Points on a hilly landscape, in no order, each with its height.
From any point a ball takes the steepest step (drop divided by distance) to one of its 2 nearest points. It stops when none of these is lower. Distance is the straight distance between rows; heights are no part of it.
(664): [146 166 110 165 128 150 114 134 166 129 171 119 103 137 148 122 107 147
 161 143  85 171  85]  (h 302)
(951): [161 109 106  99 142 133  97 124 166 152 126 145 115  91 181  98 130 116
  81 159  98  78 174]  (h 304)
(941): [100  82 115 104 108 118 134 138 107 142 166 191 139 113 124  92 104 140
 135  98 146  85 159]  (h 459)
(489): [102 115 129  80 111 132  66 138 125 155 116 161 120 126  82 136 110 154
 151 112 127 146  89]  (h 220)
(268): [ 99 141 151  32 130 136 161 143  57 119 142 126  95 126 134 104 127 163
 141 101 159 147 130]  (h 138)
(192): [121 154 122 209 158 128 124 133 142 100 131  93 142 152 182 135  99  64
 125 113 127 149 138]  (h 408)
(796): [166 147 129 158 158 169  81 135 156  90  92 170  93  97 179 110 133 141
 136 127 135 123  99]  (h 222)
(523): [135 154 109 156 161 114  77 158 151 101 135 144 102 133 193  78  82 126
 132 104 114 144  96]  (h 410)
(572): [128 129 129  75 113 145 138 137  76 117 200 163 115  87 129  89 141 153
 158 145 125 112 151]  (h 210)
(561): [166 139 129 147 139 166 176 110 167 128 107  93  92 103 133 135 189 108
 123 186 104 117 130]  (h 152)
(1082): [126 105 114  44 133 113 100 131 157 148  85 153 127  96 167 105 136 141
  88 129 110  88 178]  (h 367)
(488): [ 93 127 129  75  93 138 176 146  71 116 204 191 139  88 130 106 152 172
 183 114 147 116 168]  (h 223)
(838): [129  87 127 169  89 119 107 125 102 161 189 130 180 137 102 161  96 104
 122 149 119 126 161]  (h 329)
(85): [111 139 153  58 127 146 111 140  66 115 153 135 110 115 107 120 125 181
 175 123 147 159  93]  (h 161)
(300): [134 158 158  89 125 147  63 156 108  89 113 160 110 102 159 128 144 182
 154 130 142 152  93]  (h 279)
(824): [ 99 102 138  38 162 115 183 119  85 121 155 139  79 149 113  76 131 155
 133  81 158 124 115]  (h 108)
(40): [114 142 155  88 141  90 144 112 126 117 104 106  78 171 115  83 126 112
 113  91 153 146  66]  (h 106)
(995): [110 133 120 150 140  92 113 149 171 148 107 125 116 176 107 111  82 114
 122  90 109 143  85]  (h 431)
(854): [126 122 115 180 124 159  57 118 127 103 169 169 153 111 174 161 101 101
 132 155 116 123 159]  (h 362)
(637): [163 176 126 177 121 186 173 118 149 134 146  78 118 120 116 148 162 137
 146 154 107 173  75]  (h 301)
(902): [101 146 154  51 147 136  95 132 113 108  45 161  95  91 165  98 127 149
 138  99 154 149 126]  (h 443)
(266): [ 95 141 140  59 100 149  91 123  93 124 115 186 121 103 108 126 111 174
 158 106 163 161 101]  (h 186)
(596): [134 118 142 164 128 106 145 122 106 113 186 113 152 152 136 103 113 104
 124 122 135 122 128]  (h 394)
(1189): [122 120 152  93  87 171 156  84 105 150  80 119 153  77 131 192 184 122
 126 178 141 138 159]  (h 326)
(147): [177 114 108 170 169 165 101 140 194 123  97 155  90  89 171 121 127 124
 120 145  97 117 127]  (h 187)
(304): [126 140 146 114 134 165  74 124 135 116  77 169 114  87 144 126 139 146
 158 128 144 130  86]  (h 254)
(430): [103 125 153  64  71 142 134 121  82 155  99 133 155 105 103 169 144 136
 139 140 148 151 149]  (h 191)
(958): [117 123 112 202 165 121  84 136 168 128 107 112 134 159 164 157 106  66
 126 122 109 126 161]  (h 424)
(227): [116 108 145  87 141  95 170 113  91 119 158 126  96 167  93  84 128 136
 130  85 138 133  72]  (h 85)
(69): [134 142  82 167 162  63 143 154 173 135 133  57 136 191 111 132 103 127
  95  90  72 124 135]  (h 107)
(950): [131 158  80 195 174 142 140 133 182 150 151  69 139 152 149 174 116 114
 127 115  76 147 153]  (h 289)
(910): [168  98 116 136 157 165  89 131 178 135  64 166  91 111 120 132 142 139
 122 138 134 106 122]  (h 112)
(1051): [143 142 131  93 123 127 154 129 102 117 194 118 102 124 138  78 140 134
 123 153 133 115 117]  (h 197)
(972): [ 97 138 154 128  93 110 149 160  52 102 184 178 155 100 137  97 133 170
 177 109 169 121 144]  (h 240)
(926): [149 186 115 159 140 160  95 148 176 104 130 142  87 113 163 116 119 185
 170 119  95 173  57]  (h 299)
(931): [183 119 113 206 142 192 154 110 155 130  95 142 101 101 112 162 167 113
 138 168 180 122 141]  (h 387)
(295): [126  73 124 137  78  91 146 121  81 162 175 130 193 125  83 146 110 129
 123 145 137  90 188]  (h 265)
(999): [ 80 115 114  97  90 120  86 124 133 149  71 177 174 117  71 194 123 157
 105 129 123 117 141]  (h 368)
(1175): [139 112 135 131 137 113 126 129 131 139 130 119 133 125 178  92 117  87
  83 161 127  70 175]  (h 239)
(1130): [111 154 174 133 102 108 116 154  66 103 172 155 128 132 109  99 131 147
 166 107 164 155  77]  (h 325)
(1120): [ 79 129 156  35 112 131 144 118  97 155  62 123 127 134  98 159 136 149
 139 117 151 161 148]  (h 115)
(865): [142 117 128 133  96 136 106 131 119 157 174 131 146 139  79 156 109 122
 136 158 100 137 125]  (h 294)
(403): [145 115 118  54 114 150  95 129 142 148 125 168 126 102 119 156 133 167
 120 150  88 110 135]  (h 522)
(955): [ 95 132 148 132 103 175 118  93 108 113  59 181 154  61 117 182 160 146
 153 134 175 143 110]  (h 614)
(54): [116 108 135  80  85 119 127 123  97 170 144 145 144 126  65 152 133 145
 134 145 127 122 141]  (h 257)
(603): [145  88 115 172 118  81 174 139 132 114 187  80 152 191  75 112 117 130
 106  97 114 129 125]  (h 84)
(1002): [131 142 123 149 138 120 107 143 118 113 160 147 119 155 159  96 104 105
 122 114 123 129 113]  (h 402)
(822): [103  99  98  22 113 143  96 143 137 155 138 196 128 107 120 142 124 176
 121 113 115 126 156]  (h 503)
(1063): [143 176 147 143 133 126  68 155 133  84 122 147 113 135 159 111 122 178
 165 119 124 163  56]  (h 293)
(537): [119 148 165 167  79 153 125 102  65 116  77 152 165  76 126 167 150 127
 153 140 175 159 101]  (h 541)
(148): [155 128 113 123 139 126 131 122 160 127 171 100 114 138 158  93 122 103
  97 156  81 113 139]  (h 194)
(1135): [160 122 143 103 162 163 144 112 141 124  73 108  77  93 141 125 181 121
 117 164 139 121 140]  (h 100)
(219): [160 171 126 165 146 181 155 128 147 102 101 110  88 121 106 141 173 135
 164 149 138 170  64]  (h 314)
(833): [105  80 158  87 127  79 200 111  79 128 145  80 127 164  83  93 161 116
 108 102 164 100 140]  (h 190)
(10): [141 121 151  86 149 120 150 133 142 145  46 101  96 127 110 125 169 107
 116 143 128  96 130]  (h 40)
(587): [142 169 132  99 139 123 138 123 147 102 111 104  73 153 129 102 133 129
 122 102 116 157  48]  (h 123)
(277): [132  96 123 124 153 145  81 125 165 131  55 184 133 105 132 151 121 121
  97 135 120  91 151]  (h 287)
(870): [140 114 126  66 135 107 135 125 112 150 167 119  93 146  94  99 123 146
 120 132 103 121 118]  (h 182)
(175): [128 140 137 132 106 170  98  95 110 126 145 155 164  67 157 163 148 130
 117 179 125 103 148]  (h 738)
(536): [107 110 143  97 103  65 142 146  95 122  80  80 162 168  61 119 120 146
 107 125 127  96 160]  (h 132)
(1155): [132 117 113 188 118 130 122 142 134 144 206 100 167 159 116 170 101  88
 146 143 105 146 165]  (h 357)
(344): [100 138 169 154  92 102 117 125  74 114 132 151 161 130 122 108 105 108
 151 112 186 145  99]  (h 355)
(1136): [193 140 107 155 143 188 139 138 165 120  88 135  75 112 105 150 159 138
 155 155 166 143 102]  (h 333)
(547): [149 174  92 209 198 168 138 124 199 102 113 107 108 106 182 133 129 126
 135 107 125 154 115]  (h 268)
(988): [124 131 115 190 134 110 176 119 121  97 206  67 166 181 156 112 121  86
 114 103 144 146 139]  (h 386)
(573): [124 111 138 140  91 151 124  85 110 161 134 136 181  93 115 180 134 110
 108 173 119 108 155]  (h 696)
(1139): [147 145 164 143  97 161 163  96  94 129  95 108 150  77 137 158 173 100
 129 185 156 120 131]  (h 428)
(1044): [149 129  83 173 130  79 171 147 158 121 179  63 146 194  90 109 111 142
  98 117  70 113 144]  (h 95)
(191): [103 102 114  45 112 133 137 140 129 143 161 200 118  96 136  97 115 176
 145 116 141 107 177]  (h 485)
(656): [ 98 140 119 204 133  95 141 128 102  71 207  82 171 169 166 136 102  82
 153  91 165 166 150]  (h 392)
(483): [116 106 120 168 128 132  66 140 137 124 170 153 143 143 134 157  67  93
 138 124 124 143 135]  (h 324)
(1112): [104 145 112 188 141 140  85 137 155 135 145 118 145 159 124 164  83  99
 151 106 110 173 118]  (h 305)
(629): [ 94 181 100 179 142 118 130 134 159 134 171 107 135 184 113 146  69 142
 162  70 118 193  81]  (h 439)
(1128): [152 179  90 219 179 160 174 128 193 141 140  85 133 130 163 140 145 125
 128 124 103 137 122]  (h 278)
(842): [172 155 130 152 123 164 156 125 147 123 163  89 117 112 164 117 152 101
 110 182 103 120 122]  (h 179)
(269): [100  81 143  98 111  69 186 143  85 146 119 103 157 157  50 108 150 147
 123 111 141  95 155]  (h 166)
(262): [155 106 110 161 144  91 168 119 136 108 183  60 157 178 155  90 121  88
  78 118 120 105 148]  (h 378)
(928): [135 111 129 144 117 189 101 101 143 127  74 184 123  77 103 178 151 127
 129 141 154 121 120]  (h 636)
(333): [170 129 116 137 154 105 131 141 179 143 103 105 100 131 146 106 136 109
  96 157  85  99 140]  (h 211)
(39): [ 97 117 124  18 133 127  96 145 129 127  76 167 112  98 157 106 123 149
 113 105 131 131 150]  (h 414)
(1056): [163 136 131 167 129 192 114 117 136 107 125 166 135  67 158 149 161 129
 125 177 135  98 135]  (h 758)
(705): [128 166 161 149 100 138 117 125  92 110 163 133 131 128 122 124 134 123
 154 141 136 166  80]  (h 313)
(850): [110  89 152  99 123  65 166 109  92 122 131 120 137 171 112  58 116 110
 111  88 172  98 135]  (h 218)
(437): [161  99 109 148 137 178 131 119 151 141  85 152 120 102  79 185 170 137
 131 170 117 111 142]  (h 577)
(733): [146  90 124 126 108 100 132 121 110 146 163 104 165 131 144 120 125  95
  89 169 117  61 197]  (h 303)
(1184): [104 144  93 190 162 117 120 126 132 105 182  69 160 161 188 151 104  70
 152  94 132 159 172]  (h 399)
(428): [ 95 112 132  63 123 125  85 137 132 162  55 161 128 114  85 167 126 166
 120 121 122 122 126]  (h 273)
(645): [109 106 129 109 108 116  97 104 132 155  73 173 166 117 141 147 111 121
  94 125 130  88 167]  (h 423)
(1003): [109 159  94 160 137  87 132 138 180 150 153 100 103 200  92 121  77 144
 127  72  98 165  75]  (h 436)
(715): [ 97 165 173 112 113  76 117 154  46  94 165 170 131 116 158  86 146 160
 153 108 192 105 123]  (h 267)
(405): [143 140 135  81 148 129  93 127 141 114 104 136  68 111 156  84 118 144
 135 114 119 152  74]  (h 140)
(13): [131 142 159 123 118 150  98 125 114 115 117 144 120 106 141 127 127 112
 136 157 132 140 105]  (h 288)
(119): [143 131 123  64 145 122  96 142 140 142 114 121  83 123 124 101 123 135
 108 137  90 123 113]  (h 162)
(164): [143 151  80 151 161  73 166 124 193 122 145  60 108 182 164 122 109 110
  65  92  89 131 111]  (h 120)
(776): [155  87 131 164 117  79 154 122 115 124 178  66 173 158 136 124 122  89
  98 156 125  93 179]  (h 354)
(867): [131  99 162 177  89 130 151  95 104 158  92 107 183  96 126 174 157  84
 117 179 146 110 160]  (h 580)
(634): [117  93 135 136 111 116 128 121  82 141 163 152 164 135 133 104 103 103
 128 124 159  95 164]  (h 422)
(212): [ 81 121 137  36 121  95 182 143  93 147  87 102 127 153 104 140 133 149
 121 119 145 134 185]  (h 160)
(486): [154 186 105 186 132 157 193 112 168 133 164  60 128 138 144 150 162 119
 110 138  92 142 102]  (h 290)
(393): [ 99  99 109 107 104 132 114 100 144 132  60 196 177 104 114 180 152 143
  99 139 135 103 178]  (h 88)
(556): [151 120 139  95 124 172 120 126 140 149 105 126 117 105 112 173 169 145
 122 176 103 114 138]  (h 545)
(936): [159 144  98 177 181 138 142 136 198 124  75 124  78 127 152 118 132 137
 134 108 123 145  97]  (h 256)
(655): [122 110 156  92 140  76 160 136 115 133  56  81 125 156  95 111 149 117
  97 126 127 104 147]  (h 86)
(1059): [129  90 123 123 123  79 186 138 118 122 176 111 113 181  58  96 125 140
 130  86 117 117  93]  (h 73)
(1011): [100 161  89 188 168 118 111 126 169 153 150  75 148 172 137 169  87 101
 151  68  97 170 142]  (h 297)
(718): [168 135  96 175 169 132 157 141 202 131  75  94  77 141 118 126 150 136
 112 147  82 127 124]  (h 238)
(694): [105 138 193 168  87 116 136 104  71 107  67 124 167 123 125 140 124  94
 146 137 184 145  95]  (h 438)
(401): [114 134 135 165 148 103  84 142 161 117  88 142 109 160 160  97  72 101
 129  96 134 149  86]  (h 421)
(249): [104  64 124 114 112  81 171 138  94 159 157 130 171 129  86 101 128 139
 128 115 141  81 187]  (h 198)

Where does a ball stop that starts at each point below?
(955) | (304)
(931) | (10)
(854) | (10)
(715) | (1059)
(958) | (10)
(428) | (1059)
